Points on a hilly landscape, in no order, each with its height.
A climber steps from a point to the highest of its 2 nearest points, and stops where none of them is higher. Distance is the straight distance between rows; heights are no part of it.
q_778: [  5   7 -12   7   5   2   1  11   7  22  -1   4 -13   6  22  -9  -3  13
   9  10   0  -7  16 -11 -24   6 -17  -9  -5 -24 -17  -3  23  -8  -1   5
  -5  -6  -7]  h=4.55
q_197: [  1   5  17 -14 -10  -1  -7 -24  -8   9  -2  -6 -27   7   7  13 -14   5
  11  10   5   1 -19  15   8   1 -17 -10   2   8 -15   3  18  14  23  -6
  19  15 -20]  h=5.43
q_261: [ 13  23  -8  19   0  24  -1  15  11  30  -4  -6  -5 -13  -1  -3   5   3
   6  15 -10 -17   6   3  -6   6   4  -8 -23   4  13  -2  -4  -9  -9   1
   2   0  -9]  h=5.72
q_632: [ 10  -4 -11   5   9  14   2 -15  12   4   1  24  -3   2  -8  -3  -9  -4
   2   2  -9  16   8  19   2 -11   2   2   1  12   5  -7  17   1 -12 -10
  -9 -13  -7]  h=5.08
q_360: [ 13 -12  -8   7  -1   5  14   5 -10  -1 -12 -21  22  16  12   2  -1  19
  -3  15  17  26   7  19  -6  11   4   5  -1   0  20  -2  -1  -8  10  -7
 -18  12 -13]  h=4.76
q_728: [ 23 -18 -10  14  12 -29 -18 -16 -15   8  -5   8   5  -3   9   6  -1  -1
  -2   0   6  -9   0 -20  -4   4  -6 -22   0 -10  -2   6   4   0  -4  17
 -10  -6   1]  h=5.15
q_48: [  8   7  -5  14  -5  16 -16  12  11  16 -32 -13   2  -6   1   0  14  -1
   5   7   4 -10   9   8 -25   3   6 -11 -15  -5  24   3  -6  -9  -4   6
 -19  -8 -17]  h=6.11
q_536: [  7 -23 -14   3   4 -12 -12 -24  -8   7  10  13   3  -4  11  -7 -12  -7
   7  -8   4  -3   5  -6  -8  -1  -8  -8  -5   5  -3 -12  -7  13  -7   6
   4  -3   1]  h=5.44
q_384: [  9  -4 -11  -8   9   3   1 -22 -10  13  11 -10 -17  -5  18 -31   1  19
  21 -27  -2  18  14   0   6   5  -1  10   4   8  -8  15 -10   8 -22  12
 -15   2 -15]  h=3.52
q_525: [ 14   0   9  -4  -1   0  12  -3 -23  -6   1  -4   1  -4 -15  20  23   4
 -22 -12  11  17  -7   9  39   4   9  -5   5  14  -1   2   0 -10 -19 -13
   3 -16  -3]  h=1.83
q_601: [-29  -3   7   1 -11 -12 -14  20  22 -13   2  12  16 -15 -11 -29   0 -15
 -12 -21  -5 -32 -15 -17 -10  -4  20  10  13 -22   3  10   0  -1 -12   5
   2 -13  17]  h=1.53
q_984: [  1   2  19 -12 -11  -5  -4 -20   7  12 -15  -1 -26  -2 -19  22  -1  -6
  -4  21  17  14   2   1   7 -10  -5  -2   0  18 -22   5  18  21  17  -3
  14   8 -23]  h=5.11
q_579: [ -8  -3  -6  19  -2 -15 -11  15  24 -12 -15  -8   9 -14   3 -21   5   2
   2 -17 -11 -14  13 -19  -6   8  17  20 -20 -23   3  10  -6  -1 -11  17
 -19  -3   8]  h=1.20
q_595: [  7  -7  -7 -11  -2  -4  -5 -23 -14  10   2   9 -14  11  21   3 -14  -9
  13   6   9   4   4   1 -18  -3 -20 -25  10  10  -5 -12  -1   4  13 -13
   4   3  -5]  h=5.82
q_774: [  3 -10   8  -6  14  -9  13  -9   7  -6  -7  18   4  24   2   9   2  22
 -39  22  -7   6  13   2   2 -23  10  12  -7  15  -1  -1  -5  -2   2  22
 -11   3  -6]  h=5.70
q_628: [ 28  14   3 -13  -3  12   5   5 -14   0 -10 -12 -16  -9 -27   9  14   7
   2  -1  10  20  -5   1  36   3   8  -8  13  27   4   6  15   2  -1 -28
   2 -11  -5]  h=1.66
q_726: [  1 -12   5   5   7  -4   3  -2  10  -4 -23   5  12  21 -13  17  11  -1
 -32  31   1  14  13   2  -7  -3  12  -1  -2   1  14   0   7  -8  -1   4
  -6 -10  -4]  h=6.24
q_968: [-12 -11  -9  14 -13 -15 -30  -6  20   8  -8  22  15  -6   4 -10   5 -20
  -4   4   7 -18  16  -9 -21   4  -7  -8 -25  -9  -9   4   3   3 -11  16
  11  -3   3]  h=3.95
q_232: [ 10   0 -10   6 -11  10 -13   5  18   6  24  20  14 -15  -5   7  -3 -13
  16  14   2  -3   3  16 -14   5  -2 -15  -5   7  -9  -2   1  -3  -6 -20
  10  -8  -1]  h=5.71
q_927: [ -2  -3  -3  14   3  -9  12   8 -13  -5 -18 -37   3  13  10  -2   0   6
  -6   5   2  -5   9 -10   8 -10  -6  -1  -9  -6   9  -5 -10  -1   8  23
  -3   9   8]  h=0.91
q_511: [ -3   9  15 -22  -4   6  17 -13  -8  10 -13   3 -26  15  -2   7  -7  -1
   4  12 -14  -1 -29  23  30   6 -31   1   4  -4  10  -1  14   6  14  -4
  10  -4  22]  h=2.30
q_828: [ 18   5 -21  -6  10  17  -4  -7  -4   6   2  -9  -3  11  -7   4  19 -11
  -9  16  10   8   9  13  21   6  -5 -14   2  19   4   2  26 -17 -11 -18
   0  -5 -20]  h=1.38
q_49: [  3 -11   6   8  11  -4   1   1  13 -11   1  -9 -15   7   5  -9 -37  17
   6  -7 -20 -16  -2   7  -7 -20 -13   9  -1  -2  -9  -7  13  15   3  16
  -1   7 -17]  h=4.08
q_99: [ -7  10   5   4 -24  12 -15   7  18  13 -20  -1  -4  -5  -3   3  10 -14
  -8  -2  13 -19  -2  -3 -21 -23   7 -19 -12  -1   7 -13 -10 -10  -2  -1
  -7 -10  -7]  h=6.47
q_510: [ -1   8  -5  12  -2   4 -18   6 -16   3   0 -10   3   1  28 -16  34  -4
   9 -19  -2   0  12 -21 -11  10  -3  17   8   7  -2   8  -4 -15  -8  16
   1   1  -5]  h=6.18
q_308: [ -9  -9 -14 -20  10   3  15 -25 -19   2  23 -12   0  -6  10 -22  -8  10
  19 -22   4   5  -2 -11 -11  -2  -6  16   9   9 -17   0  -5  11 -12  23
 -11  13  -7]  h=3.66
q_266: [ -8 -16   2  13 -11 -16 -16 -14  -5  -2 -19 -18  13  -5  -2  17  -3 -12
  -8  10  11   7  -5   3  -1   5   5  -7 -10   0  13  -1 -12  11   8   9
  -9  -5  -9]  h=4.51
q_638: [-16 -24  10   7   6 -15   2  10  -7 -26 -16   4  17 -10  -8  20   4   5
 -16  -7   2  10 -11  13   8   8  28  18  -1  -4  24  20 -20  -8 -10   9
 -22  10  15]  h=6.09
q_94: [  3  16  -6  10  -8   7 -14  12  25  12   3  12  12  -7   5  -7  -3 -12
   7   6   7 -18   2  -3 -25 -18   4  -8  -7  -8 -13  -8  -1   3   3  -7
   2  -1  -4]  h=6.14
q_563: [  3   2   2   4  -2   0   9  21  -4 -16  15  16   9  -3   1   3  24   2
 -18 -18  -4  -2   1 -13  16  15  18  12   2   4  -6  -6  -4 -24 -13 -14
   3 -14  18]  h=0.43
q_411: [  1  -5  16 -11  17  -5  15 -14  -2  -2   9  12  -4  11  -4  -3 -28  -2
 -17  -1  -8  -9   3  -4 -10 -11  -8  -7  15  10 -11 -24   0   5  10  -1
   7  -3   7]  h=3.78
q_7: [  2  -7   4  14  -1 -21   3   8   6  -6 -15 -20   5  11  -8   9   5  -6
 -14  26   1 -12   2 -11  15 -10  11  -3 -11 -12   1   2  -3   7   5  13
  12  -5  15]  h=1.14
q_695: [ 30  20  -7 -17  13   5   9 -11  -8   6 -12  -7 -10  15 -30   8  10   4
  -9  20  16  13   0  11  34  -3  -1 -13   2  24  -9   3  29  -5   3 -25
   4   2  -9]  h=1.52
q_76: [  6   1   4   0  -6  12  -3  -6 -10   2 -14 -16 -15  17   6   9  -5  19
  -3  10   5  14 -15  24  18   6  -6  -7  -6  -3  13   2  13  11  18  -4
   3  11 -23]  h=5.93
q_522: [ -9 -13  -7   0   8  -3   0   2 -15 -16  12 -15 -11 -16   8  16  13  -2
  20 -14   2  -9  -3 -27 -11  -5  -7  -6  13  -1  -2   8  -4   5  -8   9
  -2   8   7]  h=2.63
q_951: [  4  -5 -16  15   3  -9 -11  -5   1   5 -17  -3   3   9  13  -1   6   3
  -3  11  -2 -10  21 -14 -11   8  -3 -15  -6 -22   1  -3  21 -14 -12  17
 -15 -11   4]  h=4.85
q_527: [ -8  10  11  -6 -16  15   7  10  11  13 -21  -9 -15  26  -4  14  16   5
 -19  31   3  18  -1  11  -9  16  -7   5  -8  -2  10   6  17   0  24  -3
  11   5 -23]  h=1.23
q_618: [ -8   5  23 -16 -15   2  19  -9 -23   7 -11  -5 -14  16  -1   3  -7   1
 -16  -3  -4  12 -16  22  23  -3 -15  -5  10  -2   1 -12   6   5   5   6
   3 -17  -2]  h=2.54
q_640: [  2  16  18  -1  18   7  26 -13  24  23 -12  10 -16   5 -21 -12 -13   3
 -11  11 -18  23  20  14  11  -9  -5  19  -9   7  -8   7  -3   5 -10   5
  -5  -4  -5]  h=4.31
q_856: [ 16  -3 -13   2   6  11   0   1 -26   4  11 -11 -13  -5   6  13   8   5
  27 -11   5   4  -5 -12 -10   0  -6 -19  20   3   6   1   2   5   2 -11
  -3   6  -8]  h=2.88
q_963: [ 18  -2  -3  -2  15  16  -2  -4  -9   0   5   2  -4   6  -4   3 -10   5
  23   1 -10  -7 -18  28  19 -19  -8  13  -2  -2  10  -3   6  20   4  -3
  10   3  -2]  h=4.78
q_246: [-26  -8   4   7  -6  -9 -13  20   5 -20 -15  11  12 -12  -8  11  15  -8
  -6 -12  -3   3  -9   6  -3  -7  23  16  10  -7  19  14 -11   0 -18   5
 -19 -17   5]  h=6.58
q_264: [ -9  -2  12 -13  -3  -7   5  22  13 -14  17   6  23 -10 -10 -10  -6 -19
  -4 -13  -5 -21 -10  -9 -19  -4  13  -3  22 -14 -12 -10  -6   0  -1 -11
   9 -23  23]  h=1.40
q_83: [ -5 -16  10 -14  10  -5   7  -9 -11 -20  28 -17   1 -23 -21  15   4 -12
  11  -9   2  -4 -11 -23 -10   6   8 -10  19  14  -3   4 -12   9   3   3
   6   4  17]  h=2.40
q_211: [  2  20   3 -23  19  17  14  -8 -18   8   8  -7   7   5 -14   0  -9  -9
  24  -8   5   7  -3  11  -2  17 -12  -3  12   4   2 -13 -17  -1  24 -16
  13  17  14]  h=4.24
q_380: [ -2  12 -13   5  10  -2  22  12  -3  -7  25   1   8 -10   9  -5  -8  11
  18 -12   1  13   3 -13   4 -14   8  17  11   2 -19   1 -10  -2  -5  -9
 -15  18   0]  h=5.24
q_734: [-15  -1  12  -1 -13   2   7  -4   4   7  -1  -3 -10   6 -13  13   1  -3
 -15  21  -6   1  -2  15  13   0  -2  -1  -1  -7 -10 -12  14  -1 -10   6
  11 -23   4]  h=2.31
q_162: [  9 -17   6  -7 -14 -13  13  -5 -26  -7 -23 -43  -1  25  -3   1   5  15
  -1  10  16  12   3   0   5  -1   2  -6  -4   1  20  -7 -13  10  19  10
  -7   5   6]  h=0.68
q_867: [ 15   4   0  -4  17   9  29   7  -5   2  -2  11  -2  13 -19  -5 -19  21
  -1  -8  -8   3 -16  19  30 -18  -3  14  -2  -2   6  -6  -5  12  -4  -1
   5   5  15]  h=5.26
q_910: [-16   7  -6 -29  13  12  28  -3 -13   0  19 -14  -6  -2   0 -16 -15  -3
  27 -19   0  10  -5  -2 -13  11  -9  15  19   5 -11  -9  -9   6   5   1
   2  19   9]  h=3.87
q_109: [  5   4  17  -6   3  -6   5 -10 -13   1  10   2   5 -22 -21  19  10 -17
  -6  -6  14  -1   1  -3  19  11  11 -14  13  16  -6   5 -10  -5 -15 -17
  15 -10  17]  h=2.01
q_551: [ 28  10   1 -14   5   6  -7 -11 -22  12  17  18 -12  10  24  -8 -21  26
   7   9  -6 -10 -15  10  -7   1 -19 -14   5  17  -1   4  -5   9  20  -6
  -3  11 -18]  h=6.88
q_461: [  5 -18  -2 -12  17 -18 -10  -6   6  -8  17   2  27 -15   8 -11 -18 -20
   8   4   1   1  26  -4 -32   7 -14 -27  -3  -8 -11  -6 -14   2  18  14
   5   1  10]  h=4.42
q_538: [  7 -10  -6   3 -15   4 -21   0  13  -8   7  -3  -7  -4  11   9  23   2
  -5   9   5 -20  12 -12   1  21   1 -17 -20 -11 -17  -6  23 -13  -6  -8
  12 -14  -8]  h=0.75
q_346: [ -4 -17  -9  10 -25 -16 -32 -10  16  -6 -14  12   6 -11  -9   3   9 -20
 -10  -6  25 -18   8 -24  -7   6   0 -27 -23 -22  -9   7  14   4   1  -3
   6  -1   3]  h=3.81
q_451: [ 18 -10  -3  15  15 -29 -10  -1 -15 -21  18  11  10  -5  24  -2   0   2
  -7  -8 -12 -16   2 -10   9   1   1  12  -1  -3 -10   9   5 -19   2  16
 -11  12  15]  h=0.13
q_965: [ -1 -24   0 -15  24 -22 -13  -3   2 -28  20   6  27 -16   5  -8 -13 -19
   4 -14  -2  -9  10  -9 -19   1  11 -14  21 -10   2   0 -18   1  13   2
  -4   4  20]  h=4.82
q_113: [-10   7   4  -6  -4  13  15   6 -16  -2 -10 -10 -20   6   5  14 -13  27
  -2  -9  -2  10 -32  30  30  -6  -8   0  -4   2  23   7 -11   8  14  -6
  -5  22  -9]  h=6.68
q_938: [  4  -7  -2  -7  13  12   5 -19 -18  -3  20  16   3 -16  -8  15  -5   2
  -4 -18  12   4   2   2  10  -5   7  -9  11  23   3  -6 -20  -1 -14 -17
  -1   2   2]  h=1.81
q_90: [ -5  -8  12 -15  -4  -9  -4   0  -3  -3  10   1  10 -24 -21   6  12 -34
   5 -12  12  -8  -4 -12 -12  10  11 -20  23  11  -2   7 -29   2  -3 -11
  10 -10  29]  h=2.19
q_209: [ -3 -13 -14  -6   7 -18 -12  -4   2 -14  12  16  12 -13  14 -12   2 -20
  20 -18   1  -1  14 -14 -17  -1   0   8   8  -1 -11  -1 -12   1 -11   0
  -6   0  14]  h=5.16
q_460: [  9  12   4 -23  -8  16   0  -1  -5  13   5   4  -6  -5 -14  15   6 -29
  14  21  12   3  -9  25  20  -2 -10  -7   1   8  -2   2   2   2   3 -27
  13 -22   9]  h=5.17
q_375: [  2 -15  -8   5   5 -29  -2  -6  -6 -26   1   6   6  14  16 -17   3   7
  -5 -16 -16   0   6  -7  15  -3  15  29  -3   5  -4  -1  -5 -10  -7  22
 -16   5  14]  h=0.22
q_479: [  9  -3  -1   1   7  -1  14   1  -3  -3  20  -6 -13  -1   4   0 -42  24
   9   1 -15 -24 -25  12   2  -6 -10  -5  -3   7  -6  -8   1  10  12   8
  -7  20  -3]  h=3.74
q_817: [-30 -20  11   9  -5 -25 -21  -4  17 -15  -7   4   0  -5  -8  15   3  -2
 -29  23  -9 -14  17 -18  -3   9   8   1 -16 -29   6  19  15  -4  -2  22
   7   1   8]  h=1.92
q_284: [-16   0  -4  -9  -3   3   5  17  -5  -6  -1   5   0  -8  -3  15  10 -15
  10  -3   2  -2 -13  10   2 -21  12   4  23  -8   3   0 -10   4 -20  -3
 -10 -18  16]  h=6.12
q_852: [-26  11  -3   2 -12  -2 -18   4 -11 -10 -15  -5  12   4  15 -15  31 -15
  -7 -23   6   1  14 -28 -11   9   9  28  -8  -3   5   2  -8 -12  -1  15
 -15   2   2]  h=6.31
q_170: [  1  -2   9   6 -11 -18 -17 -19   7   7  -9  -4  -5 -10 -13  19   4 -23
  -8  22  19   2   4  -1   6  -6   3 -16  -4  14  -9   7   5  10  -1   3
  12  -2  -7]  h=4.86
q_422: [ -8  12 -14 -10  -6  23   4   8  -8  11  -1   4  -8  -6   6  12   3 -22
  22   6   7   8  -9  27   8 -14  -7   4  12  -1   7  -3  -2   0  -5 -16
  -4  -7   2]  h=5.62
q_517: [ -1   2  -7  -2   1   1  36  16  -5  -9  18 -15 -17   4   1 -19 -25  34
  11 -24 -16  -3 -20  -1  11  -7  -4  10   0   9   0  -2   1   0   7  13
  -6  32   4]  h=3.38
q_235: [-10  -1  13  -8  -4   5  23   0 -24  -8  10  -6 -11   6  -5   1  -3   4
 -12 -23 -10   6 -21   0   3 -12  -2   4  27  15  -1 -12  -2   3  -1   7
  -8  -9   1]  h=2.74
q_496: [-15 -11  16  18  -3 -21 -13 -15 -13 -15  -9 -12   7  -7   0   9  -3 -15
 -30 -14   2  -5  -2 -14   8  -2   6  -4   3   4   6  -2  -2  -2  10  16
  -7   2  -2]  h=4.21
q_550: [ -3   9   6  23  -2  13  -2  22  -6  -4  -9 -27   7  -3  18  -5  31   8
   2  -8  -4   5  12  -7   1  10   8  20 -10  10  12  12 -19 -12  -3  13
   1   7  -5]  h=5.94
q_800: [ 11  16  -1 -10  -5   6   6  -2 -14   0   6   8 -19  15  11   5 -22  39
  -5   8  -5 -12 -26  11  22  -5 -10  -7 -10  16   7   8 -12   6  21 -16
   6  26 -14]  h=7.65
q_305: [-31 -10   4   7 -15 -13  -9  -1  20  -3   0   0  -5  -2   0   2  -8  -4
 -10  23 -20  -8  11  -1  -5   1   1   7  -9 -15  -5  -5  15  -3 -15  21
   1 -13   2]  h=2.11
q_745: [ -1 -10  -2  19   3  -3  18  17  -4 -17  20 -23   0  -9  11 -10  -2  34
   4 -20 -14  12  -2  -9  10  -6   6  18 -12  12   1   9  -8   3  -4  21
  -5  19  -4]  h=3.11
q_62: [-34   0  19  -1 -19 -27 -30  15  10 -19 -19   5  13  -5 -11 -16   6 -19
 -28  -6   3 -36  -7 -21   4  -5  11  -5   5 -31  11  10   2  -3  -1   3
   5 -14  14]  h=1.62
q_408: [-20   9   3   3 -14  -9 -27   0  -3  -8 -26  -2  18   0   0   3  22 -23
 -21  -8  17 -16  12 -18  -2   7  14   4 -11 -19   7   1  -7 -16   3   5
 -10  -3   5]  h=6.48
q_997: [ -1  -2  -9   2  11   5  12  -5  29  13 -13   8  -2   5 -10  -2   2   5
  -4  30  -7  19  24  15   1  -5   3  20 -21  -7  -1  10   7   1 -16  11
  -6  -2  -9]  h=3.99
q_41: [  5   4   1 -14  12   7   3   6 -21  -2  35 -10  13 -19  -3  -6 -18  10
  25 -19  -6  15  -1 -10 -30  14 -17 -10  11  15   1  -2 -18   6  31   0
   4  19 -15]  h=3.09
q_459: [-12  -4   5   1   2   6  10 -19   7   5  -6   4  -6 -11 -18 -15 -16  -2
   0 -20 -12  16   6  17  10 -10   6  13   4   4   3  -8  -5   8 -22   8
 -17 -15   1]  h=4.81
q_464: [ -4   8 -11   6   8   4  35  21  -8   2   2   3  12   3 -20  -2  -4  20
   0 -12   5  19 -14 -14  16 -13  12  18  -3  -2  -3  -8 -14   9  -8  -3
   0  12   7]  h=5.77
q_74: [-23  11 -15   8 -14   5   1  12  10  14  -2  -4   5 -17  10  -9  12 -12
  17 -11   6  17  -1 -14 -16   0   5  19 -15   8  -1  10 -22  12 -14  11
 -15   3  -9]  h=3.18
q_662: [  2 -17   3   2 -14  -7 -24   1   7 -14  16  -5  -6 -13   2   9  10 -10
  18   5  -5 -23   2  -3   1  10  10 -13  -1 -11  -8  -3  11  -2 -13  -4
  14 -18  17]  h=0.88
q_137: [ 15  -3  -5 -23  10  14  -3 -25  -4  18  11  29 -25  10  16   8  -8   4
   5  22  -3   4   4  13 -13  -9 -24 -14   3  20   5   6   6   6  13  -3
  -2   6 -18]  h=6.32
q_697: [-16  -7  -1   8  -5  10   9 -11 -20  -4  -5 -12   3   8  -7   4  16   3
 -11 -18   4  24  -8  -9  -4   0  12   6  14  10  12  -7  -1  -2   0  11
 -13  -2  -8]  h=2.91
q_739: [ -4 -16  10  16  -3  -4   7   7  -3 -15 -11 -19  32  -7   3   9   4   9
  -3  -2  14  14   6   9  -8  13  12  26  -7   1  15  10 -19  -6   4   1
 -19  13   1]  h=5.48
q_103: [  2 -10  17  -1   5  -9   1 -17 -13  -9  -7  -9  -4  18  -5  -3 -12   1
 -30  -5  -2 -16  -3 -10  10 -19   0  -1   4  12  -5 -17  -7   7   7  17
   2  -5  -7]  h=4.00
q_189: [  0   9 -14  11  -3  -2  -3  -6  10  21  -5  -2  -5 -12  23 -16   0  -5
  23  -9   1  21  17   9   0   1  -5   8  -9   8  -4  10 -15   8 -21   2
 -12  -2 -14]  h=3.36
q_884: [  7  -6   2  10  14 -13   9   3  -1 -12   9  16  16   6  -6  -8   2   1
 -14 -10  -8   1  -1   0  20  -7  24  11  12   3  -3  -5  -3 -11 -19   4
  -2  -6  21]  h=0.32
q_751: [  7   0 -10  17   7   6  -4  11  -2   8  -2 -12  -5   0   2  -3 -11   7
  29  -7 -13  -8 -12  13  -7  -7 -10   8  -1 -13   0  -4  10  12  -3  12
   4  -1  -4]  h=4.40
q_226: [-14  -3 -10  -5 -10   2 -23   8  18  -2 -13   9   8  -9  -2 -20  18  -8
  14 -12   1 -22   7  -5  -4  -3  22  19 -21 -12   5   0 -13  -2 -26  12
  -7 -11   9]  h=1.10
q_412: [  1  -7  -6  -4  13   4   8 -14  -1  12   4   6 -13  16  10   8  -1  16
  -4  26  -3   7  11  13   2  -6 -10   7 -12  -1 -10   2  14   3  -3  19
   9   8 -16]  h=4.26
q_712: [  5  26  -8  -9  -4  26  -1  10  17  14 -20  10 -19  17   7   5   8  15
  -5  26 -16  12 -18  15  18  21 -22   4 -15  -4  34  22  17  -7  11 -20
  19  15  -6]  h=1.73
q_592: [ 23   3 -28  12   5  11 -10  -1  10  13  12  20  12 -11   0 -14  -1  -1
  14  -3   0  16  12  13  -7   5  -9  -6  -8  20  -2   3  16  -7 -19 -15
  -5  -7 -21]  h=5.34
q_802: [ -5  11   1  -2  -6   8  -8   4  14  10   4  14 -21  15  18  11   0   8
  18  14  -5   2  -9  15 -23   7 -30   3   4 -10 -13   7  31   2  18  -6
  20  13 -19]  h=0.90
q_943: [  2  30  -6  10   4  13  21  28   7   3  10  10   8 -10 -10   0  -6   7
   2  -8  -2   1   7 -13  -3  -4  18   3  14   4  -9  -6  -9 -17  -7 -27
 -12  -1   5]  h=4.77
q_830: [ -3 -22  -3   2  -2 -22 -24  -6  23  -8  14  24  28 -20  10 -19  -8 -25
   5   4   4 -15  23 -10 -32   5 -21 -12  -8 -18 -23  15   0   3   7   9
  13   6  19]  h=4.13
q_730: [  7  10   1   4   5  -6  12  -2  -1  12  -8  -1 -10  11 -21   6 -17 -14
  -2   3  -3  -8 -16 -11  -4  -2  -4 -16  13  -5  -1 -18   4  14  15 -12
   5  -3  13]  h=3.47
q_998: [-12   6  16   1 -15  -4 -15   2  14   1 -32  -4   6   3 -17   8  19 -16
 -22  15  10 -15   4  -7  -7   0  15 -18  -5  -7   8  -1  -3  -9  -5   3
  -1 -25   3]  h=6.80
q_918: [ -4   7   8   2  10   3  13 -34  19  13   3   0 -16  -2  -8 -19 -31   4
  11  -9  -8   7  16  18   1  -8  -4   4  -3   6 -16   0   3   5 -11   5
 -14   4 -11]  h=4.58
q_933: [-28  -5  16   1 -13 -26 -17  -2  19 -13   1   0   6  -6 -11   3   3 -17
 -24  23   6 -25   0 -20   2 -10   5  -9   6 -27 -12  14  18   6   4   7
  13  -6   9]  h=1.75
q_572: [  9   0   1   5   6   1   9  23   1 -25  21 -10   9  10  -4  -6  -1  -2
   0 -11 -10 -16  -3 -16  -1 -13   7  11  24  -8 -14 -19   3   1  11  -7
  11  -7  17]  h=1.22
q_860: [ 14  30   4 -25   5  13  11   0 -18  14   1   7  -1  13  -9   8   5 -10
  16   6   9   5 -13  11  24   4 -16   3  12   9   8  -3 -12   0  15 -32
  21   4  12]  h=4.71
q_840: [-12  13   0 -13   5  16  19  13 -10  -9  33   1  20 -15 -18   3  -9   4
  14 -13  -3  16   1 -26 -25  12  -1   0   9   9  -2  -9 -22   1  28 -21
   8  12   0]  h=3.45
q_350: [ -7  -2   1  21   3  -9  -2  22  20  -4  -7  -8   7 -10  -2  -6   2  -4
 -13   5  -9 -24  -3 -14   1  -3  22  -2  -8 -17  10   6 -14  -1  -9  11
   2  -3  18]  h=1.36
q_358: [  9   9 -13   9  -2  10  11   6 -13  10  -9 -11 -11  13  -7   6  11   1
   1  -3   3   8  -7 -13   2   4   8 -11   9   4  11 -12   2   0   5 -12
  -2   0  -2]  h=3.15
q_50: [  3   7   9 -18  11   8  22   2 -15   3  24   6  19  -8 -25  -1  -8 -11
   3 -14  -1  11   2  -1 -11  15   5  -6  17   8  -3 -20 -19  -1   9 -13
   9  -9  16]  h=3.86
q_128: [ -2   1  -2   3   8  -4   6  -1  -2  -9  11   1  -1   4  25   8  -7   7
   2   8   1   0  12   9  12 -14  -2   4   2  -4 -15  -6   1  -5  -7  -6
  -3   8  -2]  h=4.72
q_900: [ -1   3   3   3 -28  19 -20   7  14  -7  16   8   0 -12  18  -5  19  -6
  -5 -23  11 -15   9 -16  -8  14   3  -8 -13   5 -11 -15   1 -20  -2 -20
   8  -7  -5]  h=0.63
q_694: [ -2 -11  -9  -4 -15  -5 -33   4  17  -3   8  15   3 -17   2  -9  13  -9
  11  -6   4 -42  -7  -8 -13   7  19 -13 -10 -19   3   1  -2 -14 -14   0
   3  -8  18]  h=1.00
q_338: [ 24   7  -2  16  15  -8   2  11   6  20  -2   2   1  10  18 -22 -18  35
  11  -5   2  18   7  -7  -6   0 -18   7  -4 -22 -22   4  17   3   0   9
  -8   0 -18]  h=4.25
q_838: [  5   8   8  -7 -14  20   3  15   8   0  13  13   0  -1   2   1  19  -1
  -9  -6  -2  -5   7   1   3  11   6   0   1   6  -9 -17  -1 -16 -14 -26
  16 -28   3]  h=0.53
q_969: [ 13  17   5 -16  -4   9   4 -10   3   9  -5   8 -21  19  11   3   1  14
   3  22 -15   7 -31  17  36  11 -25  -1   1   6  26  17  15  -4  19 -19
  20  17  17]  h=2.02
q_587: [  4  16  -4  -5  -3  25   3   6  16  23 -22   6 -11   9   9  -9  -1   8
 -10  25  -8  34   2  21 -10  19 -13  12 -16   2  27  16   7   6  17 -13
  10  11 -25]  h=1.48
q_891: [ 25  -9 -14   9  11  -3   3   8 -13   7  -5  -4   9  16  25 -13   1  33
   2   0   7  22   6   6   5   4  -4   4 -10 -11   2   4   6  -3  -6  11
 -10   4 -20]  h=4.23
q_803: [  4  20   4  -2 -23  14 -11   6  15  16 -14  -4 -27  17   0   9  14   3
   5  21   1   0 -20   9  -4  18 -13  -8 -10  -1  -4   6  31   3  21 -14
  17   6 -22]  h=1.06
q_138: [  5  -6   1  23  12  -4  -5  11  11 -15 -25  -2  27   1  -3   9   5   1
 -18   6   9   3  17   2 -10   4  21   5  -6  -7  19   6  -7 -14  -1  -5
 -21   5  -3]  h=5.61
q_993: [-13  11   4  -3  -4  12   1  -9  14   8   9  10  -9  15   7  -9 -25   2
  17  -1  -9   8  -1  26 -12  -1 -18  17   5  -5 -20  -9  23   5   7  -6
  10   7  -9]  h=0.74

For each start below, name the point where the climber stops.
q_189 -> q_246
q_411 -> q_800
q_938 -> q_246
q_41 -> q_246
q_375 -> q_350
q_840 -> q_246
q_997 -> q_998
